Each row is a point on a landscape with many valleys, with its height.
A ball rolls from a point to whichever of its 2 nearest points has the largest drop for the distance, and stops where none of them is lower. Distance is the straight distance between rows; heights are no part of it.
zav: [147 104 129  86 110 158 131 145 106 132 165  98 117 137 110 136 120 114
 109 135 135 150 102 158  87 163  96 145  78 138 127 126  52 139 118 149
 207]  height 742
Turok: [143 169 144  84 123 149 161 205 132 125 171  65 105 100 112 143 160  91
  76 174 135 120 101 149  78 126  84 137 146  85 170 122  53 145 119  98
 201]  height 343
zate: [105 103 155 118 152 164 164 116 151 173 181  84 157 183 131 137 153  96
 126 151  77 150 116 113 124 195 116 117  73 124 114 103  46  97 128 151
 198]  height 777
murok: [129 137 108 117 115  92  53 130 105 104 137 120 109 144 102 102  80 151
 169 149 180 170 166 136 103  51 130 157 136 144 127 140 199 137  83 100
 125]  height 810
Supor: [117 126 130 183  85 129 116  84 136  98  77 160 114 130  97 144 130 125
 113 143  86 104 102  94 159 177 123 106 146 148 182 164 130 124 154 157
  90]  height 539
soko: [176 144 159 126 125 122 166 150 116 112 139 111 144  64 130  89 168 140
 134 124  85  89 108 146 116  80 125 110 117  49 129 136 106 158 124 100
  88]  height 674
vuki: [133 175 113  89 186 158 170 111 133 139 138 133 112 125 107 128 170 118
 116 148 111 138 113 133  94 128 147 150 134 140 132 135 147 100 150 142
 143]  height 729
Torab: [175  70 133  85 126 149 108 157 105 118 137 151  80 150 152 113 146 127
 111 113 123 131  84 161 133 182  74 155 161  87 122 164  68 123 111  85
 111]  height 246
Fop: [145 132 128 109 141 162  87 100 134  90  71 126 112 115 101 148  77 132
 168 143 146 154 168 157  49  53 141 153 128 160  99 128 190 136 121 123
 156]  height 416
Namig: [ 89  79 112 189 155  77 146  95 157 160 108 153 144 108 131 136 131 101
  98  71 130 130 155  62 193 162 140 102 145 198 151 101 165  83 140 146
 146]  height 664
gure: [162 147 143 114 158 104 175 112 123  98  87 155 142  96 119  74 127 133
 170 108  95  93 196 115 131  41 160 143 168 103  99 125 182 181 102  76
 116]  height 629
ros: [149  88 152 144  83  88 135  90 114 101  75 156 125 101 126 107  99 143
 139 112 113 122 130 134 146 136 155 128  96 125 150 141 131 163 119 136
 113]  height 474
rema: [137  88 140 109 132 145 142 113 145 103  42 148 160 114 182 148  98 104
 111  94 126 148 152 125 115 136 184 132  72 149 123 114 138 162 148 128
 119]  height 549
puzut: [142 154 145 101 112 101 129  89 120 102  96 155 131 105 127  88 114 149
 221 133 128 114 171 117 134  67 157 112 166 115  87 138 179 175  97  54
 102]  height 641
kat: [135 141 159 145 119 134 111 133  89 121 191  82 104 126 114  98 143 133
 100 156 106 118 103 149  98 134  71 118 132  74 148 133  64  97 121 103
 154]  height 791
rulo: [ 70 120 106 149 176 120 163 118 170 187 160 106 138 143 129 140 144 104
 103 118 130 167 153  75 155 155 156 107 115 177 124  93 141  73 141 179
 166]  height 484
fip: [178 143 159  41 193 195 141 134 104 111 107 112 126 122 144  97 147  97
 119 127 114  89 105 194  53  90 119 154 121  95 126 142 100 165 113  77
 123]  height 645
Vovu: [106  77 128 150 140  79 157 119 135 156 102 170 160 126 165 114 129 110
 104  60 143 146 158  69 177 148 165 135 111 153 121 111 151 133 134 132
 122]  height 635
fol: [130 110 143 180  82  85 121 164 105 122 149 125 143 121 137 105 148 150
 126 127 106  96  99 123 179 138 104 109 132  74 148 146  82 124 110 124
  60]  height 582
vifu: [143 130 116 105 113 126 132 145 115 128 145 118 141 124 146 110 122 157
 126 128 148 137 144 143 100 108 142 136 100 107 108 102 123 160 134 126
 137]  height 685
Verel: [106  89 133 144  96  67  80  63 104 116  93 150  95 135 138 139  78 138
 213 120 169 166 147 133 169 111 119  96 115 168  98 138 171 133 117  92
 130]  height 778
lofa: [ 81 134 123 196 105  92  64  74 110 129 123 134 102 142  85 159 100 146
 182 155 139 136 113 131 182 147  98  82 142 166 142 159 156  87 124 137
 115]  height 751
danos: [157 150 163 153 118 101 184 119 124  94 112 141 142  52 110  88 153 140
 142 114  55  85 128 128 150  80 139 107 121  76 140 150 114 164 115 109
  71]  height 659
gad: [176 103 140  84  90 172  69 152 102  72  96 116 128 133 159 146  82 135
 143 127 143 143  93 186  87 142 131 145 104 123 123 165 131 157 126 121
  83]  height 459
Lorip: [136 128 103 108 138 161 127 164 155 132 135 147 112 139 138 167 167 122
 103 138 138 145  82 126 142 189 139 151 157 143 138 137 122  96 157 177
  92]  height 243
lufem: [171 134 149 116  98 111  93 113 100  94 126 109 107  78  71 101 116 157
 140 155 117 130 124 179  78  84 130 137  96 110 158 146 129 152 116 116
 140]  height 395
tav: [ 73 108 124 228 121 100  91  99 121 163 128 126 171 198 131 130 112 140
 123 124 113  94 142 101 215 160  92  72 123 101 139 132 104 109  96 152
  87]  height 721
Rim: [165 116 146  78 102 174  93 112 104  86  67 155 109 134 125 147 106 127
 161 129 132 113  73 158 109 174 122 126 114 149 129 190 117 152 141 127
  84]  height 417
vilop: [170 101 139  92  86 162  65 176 107  82 123 121 108 137 111 147  77 120
 117 124 168 164  85 172  85 133 115 165 101 141 150 156 119 143 116 159
 130]  height 494
nuroz: [109 106 116 166 103  79  84  72  98 140 123 139  94 127  99 138  96 161
 194 143 149 146 129 136 168 132 119  94 110 158 121 143 160 114 122 118
 137]  height 766
tepu: [172 151 150  92 125 166 105 137 113  94 140 113 101  87 133 126 170 137
 132 159  99  88  67 179 111 144 108 101 169  73 151 166 121 126 150 105
  87]  height 317
fibuf: [152  81 149 104 133 124 134 150  91 128 137 165  97 165 163 100 149 134
 130 101 134 121 102 142 136 163  94 152 170  69 106 158  76 141  95  61
  89]  height 292
senem: [174 136 153  95  94 151  93 115 109  92 102 135 102  89 114 133 132 140
 151 154 111  95  60 171 112 159 131 115 139 112 151 182 126 145 148 126
  87]  height 369
relod: [148 165 116 108 139 140  98 122 121 108 117 152  88 117  91 143 126 144
 148 126 158 149  96 134  99 123 134 151 157 164 135 162 179 106 142 149
 106]  height 331
Dapaf: [150  88 139  77 122 148 158 157 120 133 155 106 123 135 147 111 146 101
  92 123 115 141  93 156 103 171 103 161  98 102 135 116  33 141 107 127
 172]  height 726
Nur: [113 166 162 136 168 147 159 123 133 139 200  88 114 171 145 103 170 121
  92 143  72 119 119 133 100 147  90 119 141  67 126 115  65  78 130  94
 156]  height 776
Besu: [107 132  87 121 141 131 129 166 146 163 141 102 122 134 143 162 100 111
 119  99 219 192 153  97 116 108 124 136 115 196  93  94 155 106 146 177
 180]  height 429
mir: [149 136 104 118 107 123 110 145 153 102  87 120 154  77 165 153 107 135
 128 138 140 122 168 137 122  82 166 134 109 143 121  79 190 161 164 144
 132]  height 550
kodo: [ 84 153 135 206  97  94  58  86 116 120 144 123 124 159 110 141 107 157
 154 171 113 113 118 131 182 146 101  69 139 125 149 166 141 100 120 127
  84]  height 736
Kodaz: [150 183 139  86 108 157 136 176 128 120 179  65 115  95  94 127 147 110
 109 194 132  90  96 154  51  97  87 122 134  89 155 128  92 138 134 110
 190]  height 293
pipug: [121 119 124 116 141 135 153 108 174 140  85 144 159  83 164 178 156 108
 126 128 100 124 129 120 150 153 196  98  87 151 123  96 161 116 188 147
 132]  height 609
tiv: [121 144 108 112 121 105  80 174 100 126 165 118 108 154  95 110  89 147
 133 128 203 169 151 150  88  72 114 174 135 141 132 128 165 126  85 123
 137]  height 819
Lesa: [125 176 116 113 102 140 136 159 133 146 187  62 142 114 123 137 141 139
 128 203 125  99 131 132  84 105  96  96 119  80 116 100  92 135 159 117
 192]  height 230
Ligod: [ 91 142 120 194 151  92 140 103 133 124 134 143 111 122  77 112 121 132
  82 115 114 141 143  99 152 130 131 148 151 170 181 126 160  82 109 170
 134]  height 602
silag: [ 96 145  85 165 122  67 131 110 136 145 151 104 142  88  99  94 129 156
 142 155 104  88 200 113 153  43 132 130 165 129 126  80 194 104 116 120
 164]  height 551
ton: [172 172 121  77 147 163 105 144 119 112 158 129 114 112 126 131 170 157
 160 167 143 106 102 157 116 110 122 127 185  95 119 147 178 123 147 100
  82]  height 254
lodap: [104 147 129 126 137 153 149 100 149 156 107 178 127 132 136 175 155 115
 152 124 124 115 102  86 152 202 165  94 144 152 104 150 157  99 180 135
 100]  height 663
vidiz: [112  99 127 165 112  95 148 143 149 133 122 139 166  92 149 115 143 128
  91 104 103 129 145  82 185 140 171 131 109 128 160 101 118 129 143 172
 113]  height 634
pup: [ 83 118 139 177 143 119 146  59 150 157 149 105 129 132 119 138 121 144
 121 132  76 145 166 117 134 137 133 106  95 136 128  91 111  98 138 155
 189]  height 448
zimi: [102  82 108 134 157 152 142 138 149 173 148 133 131 158 132 158 138 109
 111 113 154 175 117  91 155 178 132 124 103 171 117 112 112  89 150 184
 152]  height 439
zep: [143 145 125 128 129 155  89 124 107 113 140 146  83 140  61 149 144 139
 136 133 137 147  66 137 110 162 101 150 160 156 141 185 124  77 136 167
 114]  height 263
zusug: [164 144 106  97 150 147 157 145 149 115 116 124 160 114 145  89 113 137
 141 164 125  94 168 132  89  30 143 154 130 106  93  93 172 180 116 115
 164]  height 598
dusu: [ 82  89 111 218 117  95  74 118 116 163 144 105 137 148  85 125  85 142
 118 136 169 145 126 134 174 135  92 104  98 152 171 121 120 104  97 188
 151]  height 427
fofed: [116 118 116 144 135  74 157  71 143 125  76 173 114  89 139 136 115 111
 139  58 132 125 174  99 160 132 152 110 172 182 125 106 194 107 133  88
 148]  height 577
kif: [135  98 105 107 140 122  96 165  93 140 155 153  92 184 136 126 117 152
 126 107 184 165 100 149 142 148  85 163 156 131 121 144 114 115  96 123
 106]  height 182
Puv: [104 111 127 171 140 171  87 120 128 140 154 129 117 217 114 170 140 126
 114 149  98 133  86 112 162 199  63 108 148 135 120 153  90  77 152 168
 121]  height 23
Dad: [120 139 144 134 135 143 137  40 145 137 131 105 116 105 102 158 135 139
 156 158  67 123 146 155  91 125 136 111  86 141 127 107 112  98 160 148
 192]  height 399
Pagis: [150 155 117 130 117 124  80 129 143  91  82 147  92  81  86 155 112 128
 125 117 167 163 110 141  99  98 146 156 137 190 152 138 195 108 146 171
 134]  height 385
Zoz: [136 148 146 120 136 155 142  75 122 137 150  88 132 108 114 126 147 132
 129 162  73 113 120 158  75 133 129 117  84 108 131 116  88 114 152 124
 172]  height 353
lasi: [156  99 159  92 138 139 180 154 130 139 137 130 140 121 169 101 174 112
 107 106  88 114  93 147 119 154 140 140 105  64 117 136  70 142 123 102
 114]  height 705
talet: [117 112 112 100 142 179 149 157 129 130 120  99 159 164 180 160  76 103
 125 132 161 196 184 124  68 111 153 155  99 140  69  99 129 140 126 124
 165]  height 402
dov: [ 67 114 112 237 110  62  91 111 122 144 143  94 148 123  97 116  94 145
 103 129 131 124 157 132 184 107 112  99 109 129 182 101 115 112  82 173
 140]  height 464
giran: [131 118 179 163 118 151 128  92 125 133 153 116 132 172 148 120 149 124
 115 132  47  89 100 111 133 178  96  89 119  69 124 154  53 104 138 108
 125]  height 815
pipem: [149 134 111 102 120 148 107 175 138 124 159 139 113 121 159 163 167 154
 111 144 135 128  81 154 151 172 125 147 165 105 135 129 125 112 156 136
  77]  height 156
nok: [119 139 115 103 177 114 175 116 135 163 137 151 151 118 144 104 152 120
 117  94 115 123 171  85 145 101 183 144 142 130  92 105 184 125 133 104
 135]  height 542
lagod: [128  85 153 143 131 130 152  21 126 144  69 177  79 143 110 150  99 107
 191  74 135 153 129 108 122 163 115 137 106 187  99 140 128 122 125 122
 178]  height 262
gimi: [129  51 126 130 160 159 141 109 113 152 109 158 123 195 148 134  89  95
 129  70 159 190 135  89 132 157 124 161  87 169  81 135 114 124 119 140
 158]  height 273
debo: [102  97 159 189 148 140 127  45 111 173 160 126 119 176 105 129 122 143
 154 129  81 122 128 104 149 167  92 113  93 138 118 136  86 101 127 133
 165]  height 491
miko: [127 139 124  91 162 172 170 138 179 137  91 112 136 121 113 145 159  67
  94 151  95 152  90 139 111 174 166 138  85 173 160 119  96  98 152 190
 139]  height 757
zel: [172 153 114  54 142 181  92 133 129 106 113 113 132 114 126 133 114 144
 172 176 141 106 119 174  50  80 124 133 121 120  86 130 162 154 155 116
 140]  height 330
tifa: [142 145 129 132 124 128 114 106 152  93  68 137 107  58  80 148 125 131
 113 134 103 120 117 161 106 104 158 145 113 166 183 128 170 121 154 169
 133]  height 446
dudu: [151 129 127  89 130 123 103 192 110 117 166 132  87 143 127 116 140 147
 102 124 176 156 101 175 105 116  93 182 175 101 151 135 111 133  90 102
 117]  height 101
Gavu: [129 120  91 124 109  94 126 166 157 137 128 117 178  79 168 133 120 130
 124 120 151 115 197 100 150  75 164 135 119 141 105  60 195 144 156 133
 147]  height 521
vof: [149 159 109  81 120 162  98 128 143 117 118 110 112 106  76 152  96 129
 163 162 153 128 135 154  37  68 125 150 101 160 102 122 150 132 149 143
 206]  height 374
vuk: [ 88 127 156 164  86 147 126  91 124 148 139 176 124 175 123 130 142 130
 181 145 111  82 107  98 168 214 103  74 151 109 106 162  91 125 139  92
  90]  height 231
Fibid: [ 90 160 121 167 121 151  94 168 167 126 173  93 117 177  99 174 118 127
  78 157 133 155  93 116 134 168  91 113 135 160 156 122  92  73 147 208
 146]  height 248
leba: [151 157 182 113  82 126 168 103 125  97  87 180 123  92 116  78 121 122
 183 113 119  76 116 136 141 141 147  89 147 104 130 171 106 191 105  79
  68]  height 364
mutap: [ 99 130 106 157 125  64 127  71 128 119  95 151  93  92 108 129 114 136
 152  99 137 133 167 113 163 102 142 123 173 178 137 115 206 100 126 113
 140]  height 554
fona: [143 117 132 131 102 141  94 201 152 122 177  96 111 107 178 148 160 144
  86 153 114 111  87 173 157 169  87 114 168  67 144 121  72 107 148 120
  96]  height 18
kot: [118 117  76 139 119  93 102 162 148 145 134 109 162 119 186 139  89 128
 127  94 188 140 202  98 152  87 154 127 137 161  88  72 209 120 136 118
 123]  height 496
dep: [ 64 153 117 217 132  70 112  93 139 126 144  98 152 134 107 110 101 153
 102 118  92 114 186 118 177 103 125  90 131 121 158  98 128 100 108 155
 137]  height 493
Kom: [113 136  89  89 125 114 164 206 144 160 167 101 170 147 169 121 133 137
 112 129 184 139 185  95 129  82 143 151 131 117  98  73 137 166 120 127
 157]  height 316
Suzuk: [134 156 140 149 116 136 134  73 141  91  72 140 116  74  91 150 128 136
 125 145  74  99 104 143 127 144 154 108 131 149 175 151 153 131 163 152
 105]  height 492
Mus: [ 87 138 103 141 174 105 174 118 150 185 167 122 144 129 131 120 156 128
 105 121 115 136 168  87 149 129 170 128 134 145 117  98 163  95 136 134
 146]  height 516
sufa: [104 142 142 168 128  65 116  86  72 138 164 129  98 131  79  66 134 162
 153 137 122 126 125 138 138 106 104 118 148 112 153 163 120 118  70  89
 112]  height 692
fura: [157 148 129  73 193 168 185 132 146 134 103 131 163 138 158  91 156 104
 139 141 100  95 155 150  73  55 157 153 106 102  93 104 145 168 121  99
 144]  height 581
vef: [100 189 100 120  97 109 130 190 127 153 188  64 141 126 100 164 133 146
 119 193 173 101 138 109  92  97  84 118 148 118 146 112 108 150 141 127
 189]  height 289
Zigu: [176 135 156  87 140 146 181 160 132 126 137 108 135  87 157  90 173 113
 101 117  83  96 103 161 103 102 129 126 101  56 130 129  74 157 125  93
 109]  height 689
mol: [ 81  89 104 204 139 118  96 142 121 161 133 121 133 166  90 139 117 119
  87 118 172 145 113 102 180 153  93 126 132 168 175 121 122  93 107 207
 122]  height 380
naze: [ 78 110 109 184 127 134 109 166 159 140 141 119 139 171 107 150 132 114
  65 139 142 152 113  89 169 164 101 133 144 166 185 125 102  99 133 221
 118]  height 327
niba: [161 156 116  56 117 182 124 205 150  95 110  98 148 125 164 166 117 102
  99 149 158 137 115 180  73 109 137 157 119 128 132 114 118 172 139 138
 125]  height 432
tabut: [155 161 105  72 148 162 106 115 116 128 160 122 114 116 112 123 145 151
 175 177 139 113 117 150  74  98 114 127 151 114  95 133 169 116 153 111
 132]  height 295
zun: [ 96 134 108 168 134  73 115 145  86 158 179 116 123 135  73  81 115 156
 101 122 162 136 136 139 136  99 109 150 140 125 169 136 120 113  62 131
 138]  height 673
Kani: [150  65 140 130  86 127 128 104 129 119  62 159 135 114 160 138 106 129
 129 100 115 133 126 115 140 157 160 122  75 133 130 137 118 160 150 143
 110]  height 510
tid: [102 120  89 144 117  59  54 128 108 114 118 113 115 124 127 123  74 130
 165 128 196 170 185 137 144  50 131 140 133 178 120 114 214 126  81 107
 128]  height 802
gino: [119 122 152 170 114 155 118  85 152 115 127 118 141 165 124 139 130 127
  93 151  50 114 111 114 130 179 122  95  98 114 149 135  85 105 166 160
 127]  height 801
sesub: [128 153 101 130 121  93 130 133 121 143 168 106 125 103  83  82 136 160
 143 167 125 103 160 123  98  44 119 140 140 109 130 101 156 135 107 111
 169]  height 572
pov: [122  65 138 183 112 126 124  64 142 144  66 174 109 145 110 161 110  94
 167  92 146 143 115  75 169 180 106  99 122 195 107 138 137 120 164 136
 145]  height 346
zarev: [148 133 125 115 131 103 141 136 117 104 120 130 147 119 144  81 104 150
 135 121 129 134 190 125 104  40 156 166 126 106 102 108 168 168 102  98
 125]  height 612
Zeni: [106 125  97  98 140 137 150 181 155 160 152 106 129 145 136 160 122 103
 109 119 193 186 121 103 130 146 132 140 116 178 111  95 118 118 143 191
 167]  height 386
nogu: [152 144 145 105 139 150 136  95 114  79  49 177 116 120 133 129  94 123
 135 100 137 137 128 134 102 119 158 151 135 156 140 157 166 164 116 116
  96]  height 686
gifed: [121 136  96 113 114  91 135 207 131 149 176 110 170 121 170 105 145 146
 114 109 170 113 173 119 163  83 147 159 140  92 108  85 146 154 107 123
  97]  height 269
Tar: [113 104 140 146 138  96 170  85 161 132  66 212 130 121 149 131 110  78
 123  51 154 137 164  64 157 165 160 121 159 192 111 121 171 129 134  94
 136]  height 603
Bidu: [ 91  99 132 185 113 159 105 100 129 153 128 154 131 218 115 153 145 122
 142 139  99 103 106  89 181 205  76  86 145 127 119 155  96 114 150 131
  99]  height 140
bazi: [141  77 156 117 104 120 150 157 110 129 105 193 115 190 162 101 136 123
 138  87 145 127 121 103 154 171 120 152 162  96 108 167  92 170  95  74
  69]  height 337
rubo: [ 95 181 151 173 118 104  85 101 101 118 166 123 117 157 126 111 129 162
 167 165 103  97 102 137 166 143  85  64 172  90 131 175 123  99 104  88
  68]  height 722
kam: [118 139 167 141  80 134 154  79 130 132 115 176 119 112 129 116 140 137
 179 125 108  82 120 110 155 184 151  90 143 113 114 159 116 144 142  89
  94]  height 304
Fot: [110 136 134 103 123 153 151 152 127 149 186  70 122 149 103 157 127 107
 115 151 126 150 106 129 111 181  92 123  93 147 124 119  45 119 132 166
 217]  height 758
ren: [101  99  83 138 146 111 118 138 142 179 141 116 143 131 171 145 101 130
 128  93 203 167 181  98 145 108 137 117 110 168  84  80 183 107 137 143
 151]  height 468
pez: [158 151 162  78 172 181 141 111 111  80  55 146 134 123 135 121 101 121
 138 120 121 109 129 166  81  93 150 142 138 137 132 161 154 189 111  93
  77]  height 671
Lir: [147 164 113  79 147 147 178 158 147 131 149 105 131 111 108 125 158 109
  90 164 125 136 116 146  82 112 143 151 116 133 159 113 104 149 135 151
 158]  height 710
vol: [180 157 121  84 107 153 122 223 142  86 148  97 153 114 161 124 136 129
 107 161 160 111 130 160  94  58 127 164 144  87 134 103 145 200 116 111
 119]  height 388
negu: [149 131 111 108  91 106 132 225 145 124 166 110 148 104 177 127 152 151
 103 115 154 122 127 150 153 116 130 141 136  76 130  95  98 160 126 122
  83]  height 203
rafu: [141 102 127 111 116 113 111 118  85 137 143 137 128 149 156 112 105 159
 172 121 154 147 139 138 126 128 138 122  94 105  83 131 123 146 130  88
 111]  height 669
los: [151 144 177 107 105 138 177 127 135  97  73 191 147 119 144  92 124 115
 154  86 125  97 127 115 138 141 168 126 138 103 119 163 122 200 102  78
  61]  height 400
salu: [136 131 102 121 114 125 113 103 162 125  88 126 141  64 152 173 137 138
 159 144 115 115 153 136 127 106 171 101 111 141 118  88 186 125 185 140
 145]  height 575
Tem: [144 176 112 117  91 100 126 223 128 131 176  88 144  97 109 126 138 151
 106 166 173  99 135 131 115  67 112 148 155  92 157  98 125 178 112 126
 144]  height 345
bilo: [ 58 121 101 225 151  93  98 106 134 164 120 129 171 163 137 139 120 117
 109  99 126  93 162  79 225 165 122  79 153 141 145 124 147  75 106 161
  99]  height 703
dusa: [ 92 157  85 143 133  79 143 171 113 159 175 106 137 123  97 100 124 139
  80 117 175 138 174 113 127  86 135 165 143 145 159  89 141 129  84 157
 159]  height 653
tovoz: [134 122 130 113 105 103 112  97 111 120 100 146 141 123 171 116 104 156
 197 120 143 126 165 125 137  99 158 106 118 115  73 136 175 159 130  74
  96]  height 654
Tagup: [124 113 174 168 126 148  92 109 104 119 170  99 101 176 151 103 139 121
 104 132  74  97  90 131 138 175  44  95 141  55 119 143  44  80 121  91
 133]  height 804
Tute: [124  75 137 155 125 121 136  82  91 161 134 148 113 163 108 118 129 130
 136 114 121 130 110 105 149 167 106 133 101 138 123 145  95 119 130 138
 134]  height 524
mezo: [ 80 159 117 196 135  52 140  69 123 130 130 124 120 102  85 103 121 142
 130 108  85 102 196 118 179  85 136 120 172 141 143 109 183  96 105 115
 139]  height 525
Veg: [141 152 119 114 132 146 161 116 150 142 153  98 151  90 132 121 168 139
 145 188  77  82 146 142  84  86 139 111  99  90 112  97 124 140 158 118
 156]  height 297
vepob: [128 137 117 134  99 115 127 216 139 134 193  82 142 106 160 126 162 153
  97 145 132 112 114 149 153 121 102 120 154  62 147 100  74 126 121 117
 100]  height 130
libag: [114  93 122 167 109 101 115 147  95 145 162 124 133 157 124 111 139 154
 123 135 128 123 103 136 168 158  93 114 127  91 138 133  87 117 111 128
 101]  height 559
Sifad: [119 156 161 134 121 100 111  95  78 123 171 123  94 123 108  86 140 149
 180 157 132 105  94 135 138 131  85  86 175  82 128 179 106 111  98  65
  88]  height 708
naru: [169 119 139  80 157 145 132 163 108 107 153 134  82 128 124  93 160 126
  89 125 124 141  84 175  92 139  96 179 172  90 151 142  88 128 102  96
 134]  height 172
geta: [121 145  84  86 114 150 145 193 157 134 138  93 162 158 181 163  93 109
 123 142 190 159 182  94  91  94 145 146 117 138  82  79 143 168 137 136
 170]  height 359
rudaz: [123  98 160  82 167 163 158 122 148 134  58 148 178 138 204 147 113  89
 121  96 103 129 140 141 101 145 199 139  58 134  89 130 126 165 142 111
 105]  height 579
Somep: [127  91 142 145 148 126 145  59 112 127  79 168  97 160 128 126  82 113
 152  70 145 179 149 108 111 132 130 160 108 179 107 141 146 133 108 115
 157]  height 191
zepor: [128 108 134 166  91  73 142 154 119 126 135 142 165  99 148 106 147 144
 111 101 101 105 133 101 195 127 154 123 118  95 146 123 115 136 124 144
  69]  height 610
Nabi: [142 116 143  65 155 180 135  96 110 123  87 134 150 144 175 137 110 125
 160 110 119 126 140 164  66 134 155 137  74 125  72 135 108 150 140  94
 125]  height 608
poniv: [188 149 164  73 182 177 147 150  99  87  86 119 132 124 150  89 138 120
 121 118 111 105 113 185  80  74 135 142 145  85 130 157 124 190 101  74
  76]  height 657
Kula: [107  94 119 157 111  67  74  92 110 103  91 128 125 136 174 144  58 129
 182 102 172 189 191 132 146  85 137 107 133 167  98 118 207 137  97  69
 125]  height 790
gafug: [159 110 150 128  81  88 113  87 113  86  84 123 118  72  99 112 108 164
 157 134 103 121 143 170 115  75 150 126  92 109 144 134 139 165 118 115
 126]  height 433
Zopit: [121 137 125 100 138 140 192 156 180 132 115 109 158  97 116 131 153  75
  76 147 112 157 113 124 124 156 179 139  91 159 176 100 108 129 139 192
 145]  height 737
keve: [126 183 142 104 191 163 192  85 137 139 131 154 125 128 120 132 184 111
 126 139  70 101 104 122 111 158 147 132 139 129 129 155 126 111 146 114
 114]  height 745
Feket: [113 133 142 137 146 175 145 102 167 116 118 109 135 161 105 148 146  89
  94 163  53 144  95 120 118 186 136 110  87 160 154 136  79  83 156 196
 147]  height 781
Zotik: [134 145 122  89 151 162 147 116 152 130  81 170 139 114 164 180 147 104
 139 110 131 126 109 113 133 166 181 113 120 156 102 142 167 123 182 136
  97]  height 639
Sina: [156 147 154 151 104  77 177 138 125  96  97 170 160  56 128 104 138 122
 129  77  83  89 158  97 196 106 173 129 141 113 133 142 143 162 125 112
  74]  height 637
Bezad: [127 166 148 107 182 176 160 114 143 137 162 119 116 162 136 144 183 105
 111 153  66 127  85 132 105 190 116 118 151  97 125 145  89  73 145 113
 127]  height 761
tek: [ 99 142  92 161 153  94 143 138 141 145 140 122 126  96  96 123 125 121
  69 101 158 162 156  92 142 111 146 154 152 190 173 103 170  94 125 180
 145]  height 627
defa: [ 61  98 108 213 154 107 125 105 143 177 108 165 152 169 135 150 135 104
 100  90 132 113 141  48 213 185 121  84 160 174 137 129 156  83 132 154
 105]  height 687
Zon: [174 116 143  43 144 183 124 115  91 109 133 111 123 130 149 114 132 122
 145 116 116 119 100 180  65 141 111 142  96 105  87 141  81 134 127  87
 146]  height 628
gezi: [149 126 162 109 105 112 175 160 122 112 107 194 142 137 156  91 136 123
 129  71 127 110 127 102 162 144 152 147 159  81 112 163 110 177  89  74
  55]  height 381
Laf: [119 144 119 152 129 175  82 149 133 126 166 111 100 169  77 161 130 124
 113 142 126 158  67 131 118 169  87 133 141 156 135 148  86  66 144 197
 161]  height 164
bel: [153 160 121  68  90 164  99 214 142  88 131  99 118 123 123 180  96 123
  98 135 188 158 101 167  76 119 114 171 128 142 140 129 112 170 125 154
 151]  height 469
temit: [107  54 102 206 141 140  92  91 127 175 103 140 115 161 102 155 103 114
 155  96 171 165 108  88 195 157  80 104 106 199 100 135 140  87 157 177
 159]  height 411
Sigu: [ 98 127 126 194 118 108 130  92 122 121 117 164 113 154  84 124 133 133
  89 127  96 119 119  78 161 160 118 132 158 153 176 153 133 103 127 162
 102]  height 573
Rab: [168 164 144  90 124 153 116 152 121 108 140  89 121  78  72 107 148 132
 121 178 117  83 101 172  48  66 111 133 124  94 168 134 124 160 130 112
 164]  height 342
fofod: [147 160 120  70 192 150 189 139 145 153 124 151 161 121 161 107 186 112
 124 130  98 104 146 125 113  90 184 148 134 104  93 111 172 155 137 103
 127]  height 564
gupav: [127  83 122 114 159 150 130 153  99 143 138 156 121 206 168 132 103 125
 114  77 180 191 126 122 124 147 118 176 136 130  93 134 118 125  93 122
 119]  height 247
kef: [137 120  93  86 125 152 121 206 166 132 139 123 118 140 149 181 139 112
  92 125 183 173  94 132 138 165 136 163 132 158 127 111 109 114 149 191
 126]  height 325

Two balls start at each pair of points below. Name the first point that both come to, or write -.
dusu / nuroz | Laf
vidiz / mir | -
rafu / Verel | -

For each start below, name the point where the ball stops.
zusug | fona
Fot | Lesa
poniv | Kodaz
Tagup | Lir
Kani | Kodaz
bel | Lesa
sufa | Laf
giran | Lir
Kula | Laf
dep | Laf
Sigu | Laf
rulo | fona
salu | fona
talet | fona
debo | Lesa
